Points on a hilly landscape, in no order, each with its height.
From any point a ball takes the steepest step (drop divided by distance) to one of its 2 nearest points. It stops when none of these is lower. Distance is the straight distance between rows; heights are no part of it.
j_227: [-1.161 1.411 3.896 -1.028 1.296 -0.228 -1.244 -2.360 -1.890 0.442 2.730 -0.393 0.473 -0.418 -0.377 -0.615 0.517 -0.410 0.301 1.156 2.900 -1.145 -0.639 -0.299 2.152 0.468 1.460 0.180]  h=6.60
j_879: [1.079 0.362 -1.986 -0.478 -2.961 -1.565 1.212 1.054 -0.482 3.564 -3.102 1.218 -1.178 -1.074 -2.256 0.932 -1.655 0.716 1.525 -0.470 -1.966 0.900 2.523 -1.489 0.197 -0.913 1.883 3.642]  h=3.86
j_734: [-0.693 1.859 0.824 3.060 -2.733 -1.871 -0.219 3.554 0.538 2.350 -2.591 2.219 0.263 3.052 -0.011 -1.042 -2.608 -1.226 -0.809 -3.389 -2.586 0.129 2.545 1.017 -0.479 -0.703 -0.248 3.272]  h=4.56
j_853: [0.860 -0.374 0.140 0.827 -2.891 0.377 0.251 -1.194 -0.525 1.461 2.161 0.589 -1.387 1.788 -2.386 -0.225 -3.025 -0.097 1.611 0.393 -1.517 1.233 0.274 -1.981 4.031 0.444 1.387 0.723]  h=4.12
j_954: [1.082 0.750 0.257 0.654 1.163 1.487 -0.863 3.087 -0.711 -0.070 -2.484 1.880 0.466 2.060 0.149 2.606 2.700 0.465 -0.177 0.875 -0.175 -0.049 0.366 4.275 -6.231 0.677 -0.780 1.244]  h=4.04
j_774: [-1.052 -3.318 -0.919 1.717 -0.506 2.981 -0.746 -3.366 -1.012 0.482 -1.230 -3.057 -1.482 0.335 0.524 0.127 -0.562 -1.227 -1.155 -0.174 -1.139 3.684 -1.173 0.179 0.090 1.094 -2.017 -0.262]  h=3.38
j_935: [2.129 0.888 1.128 0.240 -0.406 0.376 -1.710 -0.971 -1.121 -2.932 0.288 0.000 -2.394 -0.949 -0.308 0.520 1.715 -0.570 -1.532 0.047 1.097 -3.343 1.766 0.347 -0.486 0.443 2.211 -2.272]  h=5.78
j_769: [0.397 0.831 -1.604 2.225 -0.919 -1.394 -0.811 -0.533 -0.963 0.794 -0.301 0.889 -0.872 -0.528 0.144 0.708 -0.518 -0.187 0.303 3.426 1.520 -0.375 -3.361 -3.087 1.280 0.491 -1.672 -2.167]  h=4.02
j_508: [-0.476 0.787 1.205 0.747 -0.003 -1.023 -1.671 -2.180 -3.402 -0.373 2.295 -0.642 -0.132 1.558 0.801 -2.235 0.511 -0.031 -0.140 2.533 1.498 -0.882 -2.445 -1.948 1.716 -1.330 1.947 -0.556]  h=6.23
j_539: [-1.788 -0.746 -1.343 1.419 -1.414 -0.346 -0.740 -3.776 2.389 -0.646 0.512 0.733 0.501 -0.951 1.026 -2.620 2.427 -0.337 -0.155 4.216 -0.026 3.909 -1.451 -2.561 1.532 1.081 -0.032 -0.158]  h=6.30
j_90: [-0.651 -4.462 0.506 0.732 2.526 1.790 1.194 1.050 -0.474 -1.477 -0.807 -3.065 0.399 -1.613 -0.642 0.089 0.310 1.182 -0.911 -1.081 -0.099 2.206 -1.449 1.107 -0.322 0.213 -1.975 -1.219]  h=3.78
j_461: [0.026 3.779 0.452 1.573 -2.522 -0.465 -1.219 -1.277 -1.720 -2.481 0.755 0.775 1.741 1.259 -0.452 0.924 -0.004 -0.446 -0.039 1.477 -0.923 -3.090 0.263 -2.512 -0.499 -0.120 2.246 0.685]  h=5.30
j_190: [-0.679 -1.310 -0.972 -2.547 1.620 0.674 3.000 -0.322 0.082 -1.923 4.196 -1.841 -0.843 -0.147 4.135 -0.993 1.216 -2.023 1.397 0.334 1.085 1.111 -2.096 1.661 2.801 2.155 0.473 -2.223]  h=4.94
j_43: [2.679 1.520 -1.266 1.444 0.126 0.061 -1.485 -0.117 0.465 -0.566 -0.643 3.711 -0.481 0.235 -1.771 0.448 0.278 -1.816 0.787 0.016 -1.542 -1.644 -0.311 -0.701 -2.976 -2.520 2.950 0.290]  h=2.18
j_993: [2.271 -1.511 -2.450 -2.538 2.875 0.686 3.484 0.718 2.428 2.119 -0.447 -1.735 -0.144 -2.033 0.530 1.891 -0.519 -1.265 0.953 -2.158 -0.962 1.774 1.925 2.614 -3.855 -1.714 0.072 -0.323]  h=4.81
j_486: [1.583 -0.632 -3.104 0.565 -1.957 -2.083 0.383 0.108 0.957 1.934 -1.378 2.364 -0.767 -1.171 -3.699 0.169 -2.024 1.310 -0.962 2.246 -1.262 0.703 -0.097 -1.545 0.154 0.393 -0.928 2.346]  h=4.23
j_636: [1.663 1.196 1.238 0.298 2.398 -0.783 0.050 1.708 -0.120 0.128 1.202 0.518 1.942 2.138 -0.269 -1.418 -1.728 -1.675 0.795 -4.836 -0.838 -3.041 0.596 1.108 -0.413 -2.399 -0.157 1.212]  h=2.30
j_970: [-2.094 -0.235 -0.872 0.108 -1.501 -0.468 2.007 4.943 -0.643 2.732 -1.741 -1.529 -0.204 1.807 0.086 -0.024 -2.575 -0.670 1.344 -6.558 -1.686 -1.305 2.336 -0.761 2.074 -0.666 -1.340 1.224]  h=4.11
j_427: [0.189 1.744 2.971 -1.773 1.999 -1.620 -0.285 0.148 -1.891 -0.827 -1.421 -2.185 -0.957 0.288 4.329 -2.159 2.497 -2.120 -1.153 0.759 0.136 -0.042 -0.507 -0.435 2.598 -1.464 1.747 -1.900]  h=5.76
j_756: [-0.242 -1.535 -0.631 -2.216 -0.684 1.718 2.801 2.026 0.602 3.605 1.217 1.891 1.790 -1.884 0.220 0.045 -1.146 -0.009 0.103 -3.285 -2.201 -0.791 -0.279 3.105 0.981 -1.541 -0.715 -0.684]  h=2.66
j_866: [-0.602 0.275 -2.555 1.775 -3.130 -2.155 -0.318 -2.039 1.923 0.901 0.947 2.296 -0.069 -0.895 -2.243 -2.248 -0.452 1.186 -1.451 2.553 -0.683 0.250 0.127 -1.937 3.418 0.882 -1.197 -0.134]  h=4.65
j_922: [2.194 -0.327 0.544 -0.675 1.711 -0.681 0.330 2.961 -0.325 -1.896 5.036 -1.253 -0.011 1.193 0.079 -0.378 -0.095 -1.543 2.173 -2.669 0.913 0.041 -0.483 -1.971 4.247 1.205 0.115 -0.706]  h=1.83
j_944: [-1.049 -1.398 -0.246 -0.694 -1.942 0.938 1.444 1.363 -1.636 0.078 -0.515 -1.358 -2.021 2.879 0.095 -0.051 -2.452 -0.304 1.212 -4.393 -2.415 -0.539 0.640 -1.522 2.513 -1.690 0.433 1.652]  h=3.87
j_464: [-1.541 -0.234 -2.318 1.423 -2.201 -2.036 1.045 -2.673 3.599 0.428 4.649 0.213 0.973 0.810 4.870 -3.190 2.810 -0.908 1.786 4.140 -0.372 0.085 -1.711 -2.724 1.843 -0.121 0.444 -0.892]  h=5.47
j_908: [-0.228 0.111 -0.793 -0.749 -1.280 0.533 -0.100 -2.219 1.835 3.911 -0.883 1.405 -0.682 -0.058 -1.729 1.668 -2.015 0.334 -0.460 0.376 -2.139 0.201 1.240 2.093 -3.448 -1.972 2.074 1.428]  h=4.64
j_122: [2.324 -0.989 -1.654 1.029 0.886 -1.340 0.338 0.520 1.763 0.448 -3.165 3.140 -0.441 -0.872 -1.670 -0.788 -1.191 -0.279 -0.888 0.833 -1.874 -0.138 -0.991 0.235 -2.617 -3.573 2.173 2.368]  h=2.62
j_731: [-1.160 -1.413 -0.090 -1.768 -1.837 0.461 2.420 2.401 -0.349 3.719 -1.379 2.446 -1.478 0.513 -0.739 0.014 -2.168 1.927 0.539 -3.675 -2.305 -0.953 0.315 2.436 0.540 -1.608 0.186 2.245]  h=3.17
j_415: [-0.945 -1.256 0.349 -0.577 -0.002 -0.407 4.407 2.163 0.610 -3.028 -0.631 0.217 1.666 -3.303 1.770 -0.372 -2.050 -0.849 0.460 -2.977 -0.320 -1.243 0.732 -0.007 1.173 -1.265 -1.663 -1.355]  h=2.65
j_382: [-2.252 2.285 -0.077 0.813 -2.541 -4.092 -0.257 -0.895 0.016 -0.329 -1.099 -0.432 1.174 3.065 -0.783 -2.026 -1.225 1.957 -1.721 0.767 -0.732 -0.540 -0.963 -2.524 2.510 -0.745 -0.903 -0.837]  h=3.13
j_278: [1.313 -0.393 0.409 -0.411 0.343 0.763 0.670 -0.596 -0.137 -0.279 0.553 2.091 -0.832 0.593 -2.739 0.334 -0.342 -1.892 2.283 -2.811 -2.776 -0.561 0.681 -0.905 -1.349 -3.208 4.777 0.240]  h=1.61
j_584: [1.120 -0.708 -0.719 -0.640 2.164 -1.299 1.016 1.500 1.816 -1.756 -3.286 3.217 0.284 -0.039 0.701 0.766 -1.782 1.340 0.871 -1.634 -1.698 0.984 -0.320 1.426 -4.654 -2.584 0.602 2.022]  h=2.96
j_106: [0.242 -0.627 2.718 0.092 1.778 0.551 0.312 0.095 0.077 -0.550 -0.190 -2.078 -1.032 -1.492 2.882 -1.095 0.140 -0.097 -2.526 0.305 0.793 0.210 0.108 1.057 1.300 -0.231 0.086 -3.065]  h=6.04
j_686: [-0.249 -2.140 -3.657 3.819 -1.448 0.711 -0.281 -1.496 -0.042 3.719 -0.964 -1.639 -0.048 -0.857 -3.416 -0.184 -0.837 0.769 -1.050 2.539 -0.738 1.525 -1.390 0.446 -1.038 2.103 -4.506 1.355]  h=4.57
j_526: [-0.336 2.050 3.764 -0.211 1.438 0.079 0.721 1.418 1.486 0.020 -2.220 -0.139 1.156 0.542 0.855 1.011 -2.615 -0.037 -0.229 0.094 -0.257 -1.208 1.618 3.008 -2.212 0.171 -1.303 0.005]  h=3.34
j_754: [1.206 -0.349 -1.782 1.446 -0.563 0.466 -0.788 -1.446 0.155 0.424 -0.417 -1.901 -0.506 -0.975 -1.951 2.066 -1.240 0.127 -1.151 3.567 -0.456 1.257 -1.381 1.178 -0.941 1.026 -2.867 0.611]  h=4.17
j_759: [-0.061 0.745 -1.360 -3.575 1.010 -1.472 -2.255 -1.647 -2.475 -0.174 0.665 -0.947 -2.849 0.453 2.056 -2.198 3.397 -0.226 -0.468 4.022 4.220 -0.461 -1.564 -1.600 -0.462 1.585 2.328 -0.864]  h=5.64
j_452: [-0.948 -4.856 0.263 -0.184 1.201 2.556 -2.491 -1.988 1.782 -2.711 1.625 -3.320 -1.169 1.307 1.443 -0.433 3.824 1.355 1.373 -0.697 1.373 3.985 -1.235 0.979 0.271 2.651 -0.601 -1.568]  h=4.15
j_304: [-1.894 -0.761 -2.846 2.428 -3.428 -1.182 1.755 -2.816 2.966 0.126 3.260 0.742 0.547 0.759 1.388 -2.447 0.648 0.235 -0.268 3.504 -1.185 -0.786 -0.162 -3.169 3.740 -0.402 -1.735 -1.219]  h=5.10
j_675: [0.927 -0.270 0.788 -1.828 0.567 2.213 -0.790 -1.987 -2.076 -3.820 3.837 -0.180 -1.794 1.680 1.000 -0.533 1.650 -1.344 2.005 -1.274 0.097 0.020 0.175 -1.520 2.367 1.455 2.675 -0.378]  h=2.07
j_262: [0.949 0.016 -1.555 -1.128 0.943 -2.655 1.872 0.505 0.509 4.111 -3.013 1.385 -1.362 0.495 -0.437 0.255 -1.174 -0.370 0.942 -3.430 -1.940 1.374 2.997 -1.057 -0.999 -2.938 2.905 3.773]  h=3.54
j_285: [-0.151 1.883 2.575 -1.902 0.820 1.167 -0.146 2.741 -2.626 1.126 -0.109 2.925 2.371 0.764 0.431 1.919 1.439 0.164 0.218 -1.192 1.796 -3.106 1.797 2.129 -2.447 1.324 1.321 1.578]  h=3.46
j_434: [1.800 2.882 2.590 1.612 1.539 -1.099 -1.572 1.241 -1.215 -0.503 0.006 1.095 0.711 0.596 -0.691 -1.069 -1.198 -1.064 -1.421 -1.567 -0.372 -2.247 -1.178 0.335 0.352 -0.161 -0.386 -0.236]  h=1.62
j_864: [2.256 -0.625 0.273 -1.123 2.760 2.330 0.771 1.562 2.172 1.481 -0.413 -1.053 1.788 -1.757 0.310 1.963 2.038 -1.713 0.964 -1.184 -0.423 -0.640 1.595 3.259 -3.805 -0.936 -1.027 0.031]  h=4.58
j_189: [-1.251 2.936 1.353 0.404 0.443 -2.507 -0.182 -1.460 -1.349 -0.931 -1.678 0.363 0.067 1.910 0.729 -1.120 -0.601 -0.268 -2.634 0.398 -1.327 0.081 -1.117 -0.236 1.600 0.244 -0.286 -1.431]  h=2.52
j_430: [0.576 -0.196 -0.433 -2.604 -0.129 -0.255 -1.561 -1.379 2.674 -0.991 1.925 -0.024 -3.230 1.387 2.555 -1.171 2.428 0.212 0.160 0.951 1.102 2.667 -1.038 0.724 3.031 2.536 0.107 -2.527]  h=2.15
j_314: [0.239 -1.069 0.908 -0.849 1.416 1.700 -2.477 0.275 -1.336 -2.605 0.467 -1.757 -2.662 -0.832 1.289 0.284 2.746 0.223 -2.357 0.643 1.985 -0.877 -0.585 1.188 -0.151 1.088 1.191 -2.084]  h=6.03
j_151: [-1.011 0.767 1.066 1.699 -1.702 -1.551 1.105 2.540 -1.912 2.779 -2.679 -0.271 0.008 0.541 1.186 -0.763 -3.097 -0.279 0.042 -6.349 -0.933 -0.511 3.164 0.300 0.527 -0.702 0.350 3.763]  h=4.35
j_780: [-0.405 -1.315 -2.986 4.975 -0.197 -0.475 0.709 -1.038 0.194 3.375 -1.455 -0.555 3.387 -0.770 -3.156 -1.011 0.106 1.818 -2.130 2.192 -1.398 0.855 -0.192 -0.729 -3.935 1.093 -4.017 -1.037]  h=4.87
j_613: [-1.108 -0.041 -0.002 0.296 1.395 0.121 -1.302 -1.637 1.136 -1.462 -1.266 -1.176 -1.441 -2.036 0.377 -1.603 4.137 -0.868 0.787 4.987 2.422 3.904 -0.742 -1.564 0.337 1.801 0.443 -1.952]  h=5.94
j_973: [-1.660 2.171 0.383 0.956 0.065 -0.258 -1.295 -1.062 -1.018 0.444 -1.764 -1.843 0.328 1.091 2.157 1.039 1.365 0.394 -3.252 3.571 0.532 0.026 -2.287 2.576 -1.782 2.040 -1.537 -1.647]  h=4.16
j_702: [-1.022 -1.876 -0.953 -0.731 0.432 -1.148 4.129 1.810 -1.006 0.035 -0.502 -1.633 0.380 -2.819 1.800 -2.384 -2.045 0.861 -1.296 -2.704 0.536 0.217 -0.509 0.184 2.252 -0.094 -2.778 -0.985]  h=3.23
j_936: [-0.142 0.110 -1.027 -0.181 2.151 -3.019 2.172 1.587 2.667 0.503 -3.927 2.931 -0.150 0.025 1.146 -0.530 -1.931 0.248 1.155 -2.988 -0.941 1.555 3.036 1.050 -1.853 -3.850 1.188 3.623]  h=3.24
j_97: [0.625 0.055 0.124 2.810 1.211 1.176 -1.636 -0.654 -0.534 -1.303 -1.210 -1.341 3.689 -1.321 -1.454 -0.956 2.133 1.853 -1.205 4.276 1.239 -0.521 0.316 -0.957 -3.830 0.586 -0.864 -0.599]  h=5.34
j_191: [1.440 1.663 -0.066 -1.750 -0.208 1.676 -1.144 2.340 -2.786 0.063 -1.908 1.998 0.134 0.932 1.155 3.336 1.143 0.567 1.121 1.395 1.217 -3.404 1.433 1.717 -4.975 -0.418 1.000 1.855]  h=3.82
j_2: [-0.428 0.709 1.871 -1.351 0.215 -0.511 -1.740 1.948 -0.811 -0.951 1.669 -1.160 -0.533 0.820 -2.408 0.420 2.822 -3.672 0.518 -2.642 3.451 -3.957 1.016 -0.354 2.396 0.540 1.715 1.489]  h=5.52
j_443: [-0.756 -3.646 -0.445 1.896 0.358 3.711 -2.871 -4.310 -1.330 -2.553 1.648 -2.852 -0.131 1.006 0.925 -0.664 2.058 0.168 -0.169 1.236 0.717 2.464 -2.249 0.775 -0.921 1.268 -1.362 -0.626]  h=4.18
j_917: [0.599 2.011 0.718 -0.212 -0.154 -1.166 -1.490 -0.595 -0.312 1.994 0.929 0.391 -0.050 2.736 -3.608 -0.592 -1.201 -1.474 1.879 -0.283 -0.870 -0.042 -0.198 -1.847 2.137 -0.648 0.887 0.605]  h=4.59
j_977: [0.720 -2.658 -0.175 -1.964 -0.074 1.555 2.293 -0.004 2.155 -0.900 2.240 1.776 -2.542 -0.901 -1.779 -0.779 -1.461 0.010 1.541 -1.115 -1.216 2.155 1.103 1.611 1.358 1.724 0.558 0.111]  h=2.97
j_252: [-0.127 2.568 2.565 -1.781 0.091 -0.820 -2.732 -0.225 -1.703 -0.142 0.621 0.413 -0.315 -0.690 0.990 0.263 3.762 -3.081 -2.436 -1.020 3.370 -2.901 1.587 0.641 2.085 2.465 0.714 1.396]  h=5.97
j_55: [2.040 1.591 -0.213 -2.767 0.284 0.959 1.524 2.005 -0.352 0.263 4.511 -0.732 3.312 -2.692 -0.200 0.137 1.472 -0.829 0.651 -2.222 0.625 -3.066 0.567 1.123 2.146 0.364 -0.518 -1.451]  h=3.48
j_685: [1.724 0.201 1.809 -0.930 0.550 2.491 0.012 -0.943 -1.934 -1.871 2.742 1.038 -0.548 2.055 -2.459 -1.284 0.546 -1.229 2.453 -0.873 -1.054 -1.553 0.810 -1.351 0.218 -0.924 3.625 -0.566]  h=0.65
j_465: [0.521 0.147 -0.435 -2.194 1.754 -0.972 1.386 2.563 -0.655 0.580 2.809 -0.452 2.063 0.205 -1.397 -0.144 -0.158 -0.131 0.763 -4.776 -0.589 -1.104 -0.613 -0.902 3.228 0.660 -0.903 -1.520]  h=2.67
j_824: [-1.801 1.614 -0.740 -1.951 -0.171 -0.996 -0.780 -1.834 -2.836 -0.491 0.083 0.194 -0.719 0.418 0.541 -0.323 2.686 1.530 -0.264 5.201 3.584 -2.860 -0.620 -0.876 -0.889 0.883 0.428 -0.364]  h=5.16
j_697: [-1.861 -1.023 -1.553 1.642 -1.814 -1.078 1.135 -3.448 -0.245 -1.387 -0.923 -1.062 0.045 -1.638 0.189 -0.063 -2.112 2.685 -2.078 2.006 0.032 2.604 -1.312 -3.383 -0.119 0.393 -0.462 0.818]  h=4.01
j_327: [-0.381 -0.717 -2.160 0.637 -0.361 -1.241 -2.693 -0.891 0.042 1.742 -0.700 -0.026 -2.041 -0.458 2.110 0.368 1.920 0.481 -0.842 3.240 0.758 2.835 -4.226 -1.633 0.099 1.424 -1.225 -3.039]  h=3.39
j_887: [-1.982 -3.877 -0.105 -1.051 0.994 2.189 2.332 -0.463 -0.204 -2.762 1.981 -1.677 -0.335 -1.732 1.125 1.067 1.140 -0.706 1.015 -0.175 0.069 2.307 -2.918 1.474 1.496 1.403 -1.457 -0.922]  h=4.34
j_330: [-0.916 -1.314 -0.579 -2.800 2.266 1.774 -1.352 -1.440 1.702 -3.099 2.811 -0.184 -1.877 0.118 3.116 -0.191 4.294 1.266 1.420 0.543 2.494 2.670 -0.643 1.793 1.177 3.664 -0.502 -1.012]  h=3.35
j_485: [-0.016 -4.596 -0.589 -0.420 0.999 3.387 2.175 1.754 0.949 1.238 0.379 0.330 0.557 -3.080 -1.106 -0.235 -0.218 1.502 -0.379 -1.899 -1.033 1.257 -0.918 2.718 0.443 -0.294 -1.894 -0.857]  h=3.29
j_416: [0.945 0.686 -0.277 1.268 0.306 -0.179 -0.056 1.557 0.843 1.883 -2.554 1.286 -0.342 0.685 0.900 2.509 -1.343 -1.236 -1.130 -0.275 -1.845 1.928 0.359 2.701 -7.018 0.609 0.644 1.428]  h=4.20
j_809: [0.482 -2.329 0.663 -1.365 0.184 0.410 3.672 1.169 -1.329 2.050 -0.560 -2.123 -0.513 -2.266 0.700 -0.192 -4.017 1.725 -0.439 -2.155 0.279 1.507 1.504 0.946 0.895 0.135 -1.702 1.725]  h=3.79
j_127: [-1.719 -1.990 -1.687 2.694 -0.838 0.700 -2.640 -2.693 -0.647 1.754 -1.713 -2.593 0.177 0.408 0.661 0.493 2.163 0.792 -1.895 1.741 0.066 3.852 -2.403 -0.689 0.552 1.231 -3.184 -2.157]  h=2.54
j_77: [-0.279 2.416 0.444 1.721 -0.966 0.430 -0.800 0.007 0.257 -0.283 -2.528 -0.802 0.871 -0.092 0.122 1.759 -1.619 0.340 -2.225 2.602 -0.817 -0.505 0.287 2.285 -1.444 1.368 -2.714 0.623]  h=3.74
j_202: [0.423 -0.396 1.765 -1.032 -0.424 -1.189 0.856 0.727 1.245 -0.320 -1.172 -0.830 -0.720 -0.591 -1.603 1.243 -3.108 -1.499 0.024 -0.486 -0.924 -0.391 0.272 1.572 -0.342 -0.598 0.526 1.723]  h=2.86
j_720: [1.603 -2.091 -1.217 -0.578 -0.714 0.302 3.283 3.229 1.379 -1.171 1.814 0.298 1.313 -2.488 -0.982 -0.065 -2.247 -1.020 2.504 -3.911 -0.597 -0.233 1.586 -1.327 2.093 -1.959 -0.183 0.508]  h=3.31
j_672: [-0.209 1.533 -0.912 0.136 -1.579 0.736 0.072 -2.999 -0.107 0.011 -1.069 1.354 0.466 -0.010 -0.788 2.099 -3.066 1.264 1.350 1.910 -1.156 -0.720 0.602 -1.910 -2.440 -0.814 -0.288 -0.716]  h=4.80
j_319: [1.088 0.557 0.894 -0.629 1.134 -1.151 -1.000 0.105 1.361 -2.301 2.289 -0.460 -2.615 1.143 -0.156 -0.692 -0.287 -0.801 1.192 -0.265 1.045 1.517 -1.033 -0.580 4.722 1.341 -0.409 -1.195]  h=0.36
j_140: [-0.304 -0.648 -1.302 -0.423 0.666 1.638 -0.442 -1.421 1.845 1.717 -1.951 -0.196 1.251 -0.116 -2.009 1.734 -0.038 -0.063 -0.707 0.288 -3.068 1.744 0.379 3.261 -6.093 -1.464 0.260 1.395]  h=4.40
j_888: [-1.431 -1.994 1.731 1.372 0.247 1.151 -1.392 -3.612 1.622 0.341 1.093 0.804 0.054 -1.299 -0.167 -1.137 0.249 0.574 -0.615 2.103 1.739 3.057 -1.422 -0.173 2.911 0.523 -0.855 -0.641]  h=6.67
j_739: [-0.433 -0.743 -0.991 -0.219 -2.494 0.793 0.979 0.438 2.740 0.900 1.491 2.041 -2.477 2.107 -2.328 -0.368 -2.187 -0.247 2.032 0.006 0.008 2.824 1.743 0.418 3.451 2.859 1.822 0.840]  h=3.60
j_596: [-0.982 2.979 1.581 -0.067 0.150 -1.025 -2.556 -0.219 -2.577 -2.517 -0.507 -0.565 0.360 -0.376 1.888 1.534 2.473 -0.388 -3.360 0.803 3.432 -2.924 0.708 -0.271 -1.774 2.590 1.071 0.824]  h=6.35
j_451: [-0.558 2.331 1.123 0.741 -1.772 0.201 -2.803 -2.179 -1.600 -2.667 1.993 -0.943 -0.604 1.770 -1.052 0.103 1.247 -0.493 -1.101 -1.318 -0.781 -2.678 0.752 -2.118 0.779 0.970 2.977 -1.920]  h=5.53
j_351: [1.116 -2.886 0.185 -0.447 1.018 0.989 0.260 0.469 2.381 0.176 -3.009 0.220 0.763 -1.765 0.263 1.178 -2.259 2.501 0.461 -1.692 -1.222 1.354 1.589 1.495 -3.048 -2.534 -1.010 2.770]  h=3.28
j_516: [-2.331 -0.918 0.987 0.887 1.247 0.198 -2.461 -1.527 -0.956 -2.597 -1.089 -2.622 1.436 -1.504 -1.507 -0.693 4.511 1.136 0.159 3.482 3.094 1.664 -0.840 -2.085 -2.117 1.421 -0.535 -0.836]  h=5.63
j_149: [1.919 -0.086 -4.725 -1.388 -1.575 -0.891 3.693 1.187 2.736 0.906 0.753 0.045 1.650 -3.219 -0.859 -2.648 -2.334 -0.675 2.484 -3.924 0.019 -0.925 2.741 0.507 0.593 -3.100 -0.694 -0.376]  h=3.83
j_733: [0.431 -0.838 0.695 -0.055 1.314 0.727 3.122 2.853 0.249 0.640 -2.327 -1.589 1.691 -2.493 1.549 1.491 -3.648 1.607 -0.159 -2.206 0.062 1.513 1.123 0.714 -3.132 -0.581 -1.099 -0.417]  h=3.66
j_381: [-1.502 1.840 0.978 1.049 -0.145 1.064 -2.339 1.114 0.509 1.087 -0.806 -1.573 -0.309 3.758 -3.887 -0.357 -0.501 -1.965 -0.215 -2.420 -1.516 -0.539 0.677 -2.015 2.699 -0.348 -1.496 0.755]  h=4.92
j_869: [-0.355 1.255 -1.143 4.025 0.668 -0.697 0.171 0.301 0.621 0.613 0.139 0.549 4.421 -0.907 -0.747 -0.608 0.219 2.850 -1.850 3.650 0.065 -1.312 -0.326 -1.569 -2.604 0.954 -3.130 -1.762]  h=5.11
j_174: [-1.527 1.041 -0.113 1.739 -2.643 -2.793 -0.426 -0.891 0.806 -0.413 -2.384 -0.124 1.054 0.311 0.669 0.102 -2.824 2.592 -1.713 1.307 -0.074 0.764 1.233 -2.928 1.936 -0.708 0.409 1.481]  h=3.56
j_547: [1.025 -1.309 1.981 -1.329 0.866 0.218 0.944 0.649 2.310 -2.864 0.921 0.161 -1.357 -1.625 -1.525 0.601 -0.935 -1.523 1.600 -0.159 0.978 -0.170 0.188 -0.249 2.098 0.413 0.261 -0.489]  h=1.97
j_586: [1.913 2.554 -0.603 -0.117 2.933 -1.778 0.081 2.374 1.735 0.513 0.783 3.295 2.684 2.477 1.989 0.241 0.340 -0.737 0.242 -6.611 -1.346 -1.268 1.015 2.082 -2.477 -3.020 0.399 1.224]  h=2.68
j_724: [-1.221 2.498 2.147 0.744 1.097 -1.333 -2.802 1.153 -0.776 -1.763 -1.112 -1.917 -0.950 2.024 -1.987 -0.376 1.811 -4.042 0.744 -0.893 0.495 -1.961 0.349 -2.545 3.026 -0.746 0.262 0.445]  h=5.21
j_747: [0.498 2.186 -1.520 2.467 -3.039 -0.721 0.503 -0.114 -0.356 0.355 0.509 0.380 2.468 -0.195 -0.433 2.096 -2.305 -0.078 0.712 2.658 -2.193 -2.023 0.000 -3.705 -1.793 -0.679 1.117 0.515]  h=5.07
j_626: [-1.985 -1.125 2.927 0.647 1.256 0.357 -1.746 -3.104 0.945 -0.224 2.423 -0.387 -0.237 -0.414 -1.307 -1.542 0.693 -0.463 0.301 4.476 4.177 1.025 -0.971 0.638 0.110 0.982 1.644 -1.217]  h=6.97
j_183: [-0.648 0.841 -1.928 0.873 -1.971 -1.136 -2.059 -2.989 -0.592 -0.471 2.965 0.187 -0.748 1.753 3.460 -2.665 2.081 -0.911 1.257 3.796 0.728 -0.730 -3.166 -2.081 1.922 -0.593 1.985 -1.605]  h=5.87
j_782: [-0.614 1.248 1.247 -2.600 1.066 1.343 -1.790 0.505 -1.901 -0.018 -1.385 -0.588 -0.773 0.085 -0.894 1.611 2.777 2.393 0.177 3.352 3.235 -2.267 0.405 0.880 -1.284 1.574 -1.098 -1.138]  h=4.73
j_215: [1.305 2.509 -0.385 1.047 -1.365 0.947 -1.451 2.187 -1.496 -0.499 -0.699 1.048 1.792 0.557 -0.086 2.862 0.580 2.930 -0.211 4.136 0.505 -2.413 0.380 -0.627 -3.332 0.001 -0.045 -0.233]  h=4.10
j_624: [-1.833 -1.189 0.817 -0.046 -1.644 -0.420 1.248 3.007 -1.942 1.083 -2.231 1.025 -1.754 0.365 1.034 0.721 -3.241 1.381 -1.293 -2.717 -1.773 -0.301 -0.711 0.551 1.747 -0.523 -0.375 0.404]  h=3.53
j_300: [0.014 0.061 1.499 -3.291 0.845 -0.458 0.596 0.359 -1.389 -0.753 2.502 -2.439 -1.454 0.546 4.266 -1.605 3.738 -1.066 -0.291 0.434 1.380 -0.632 -1.474 1.374 3.390 -0.038 1.397 -1.229]  h=5.41
j_885: [2.584 -0.643 0.841 -2.007 2.558 2.859 0.980 1.553 0.366 0.941 2.128 -1.342 0.884 -2.663 0.478 1.050 2.607 -0.592 0.648 -1.125 1.751 -2.053 1.387 3.502 -0.136 0.225 -2.276 -0.790]  h=4.21
j_91: [0.104 -1.554 0.007 0.256 -1.377 0.932 1.462 -1.840 -0.954 -1.295 -1.903 1.446 -1.538 -1.711 -1.350 1.746 -2.936 2.465 0.079 0.167 -1.102 1.766 -1.230 -1.335 -0.375 -0.326 -0.645 1.331]  h=4.43
j_299: [1.720 3.164 1.898 -0.251 2.076 -0.235 -1.084 1.287 -0.395 1.238 0.327 3.839 2.082 1.301 1.118 2.105 -0.467 0.156 1.366 -2.583 -0.104 -0.664 0.835 1.614 -3.526 -1.093 0.890 0.949]  h=3.01
j_893: [-0.890 1.922 1.964 -1.599 -1.194 0.612 -1.279 0.948 -0.461 -1.384 -1.437 1.212 0.467 1.019 -0.512 2.457 1.025 3.479 0.128 1.510 0.869 -2.055 1.165 -0.107 -0.709 -0.375 1.226 -2.372]  h=4.37

Where does a ball stop that starts at each point below?
j_140: j_434
j_759: j_434
j_2: j_319
j_106: j_756
j_888: j_77
j_596: j_434
j_314: j_434
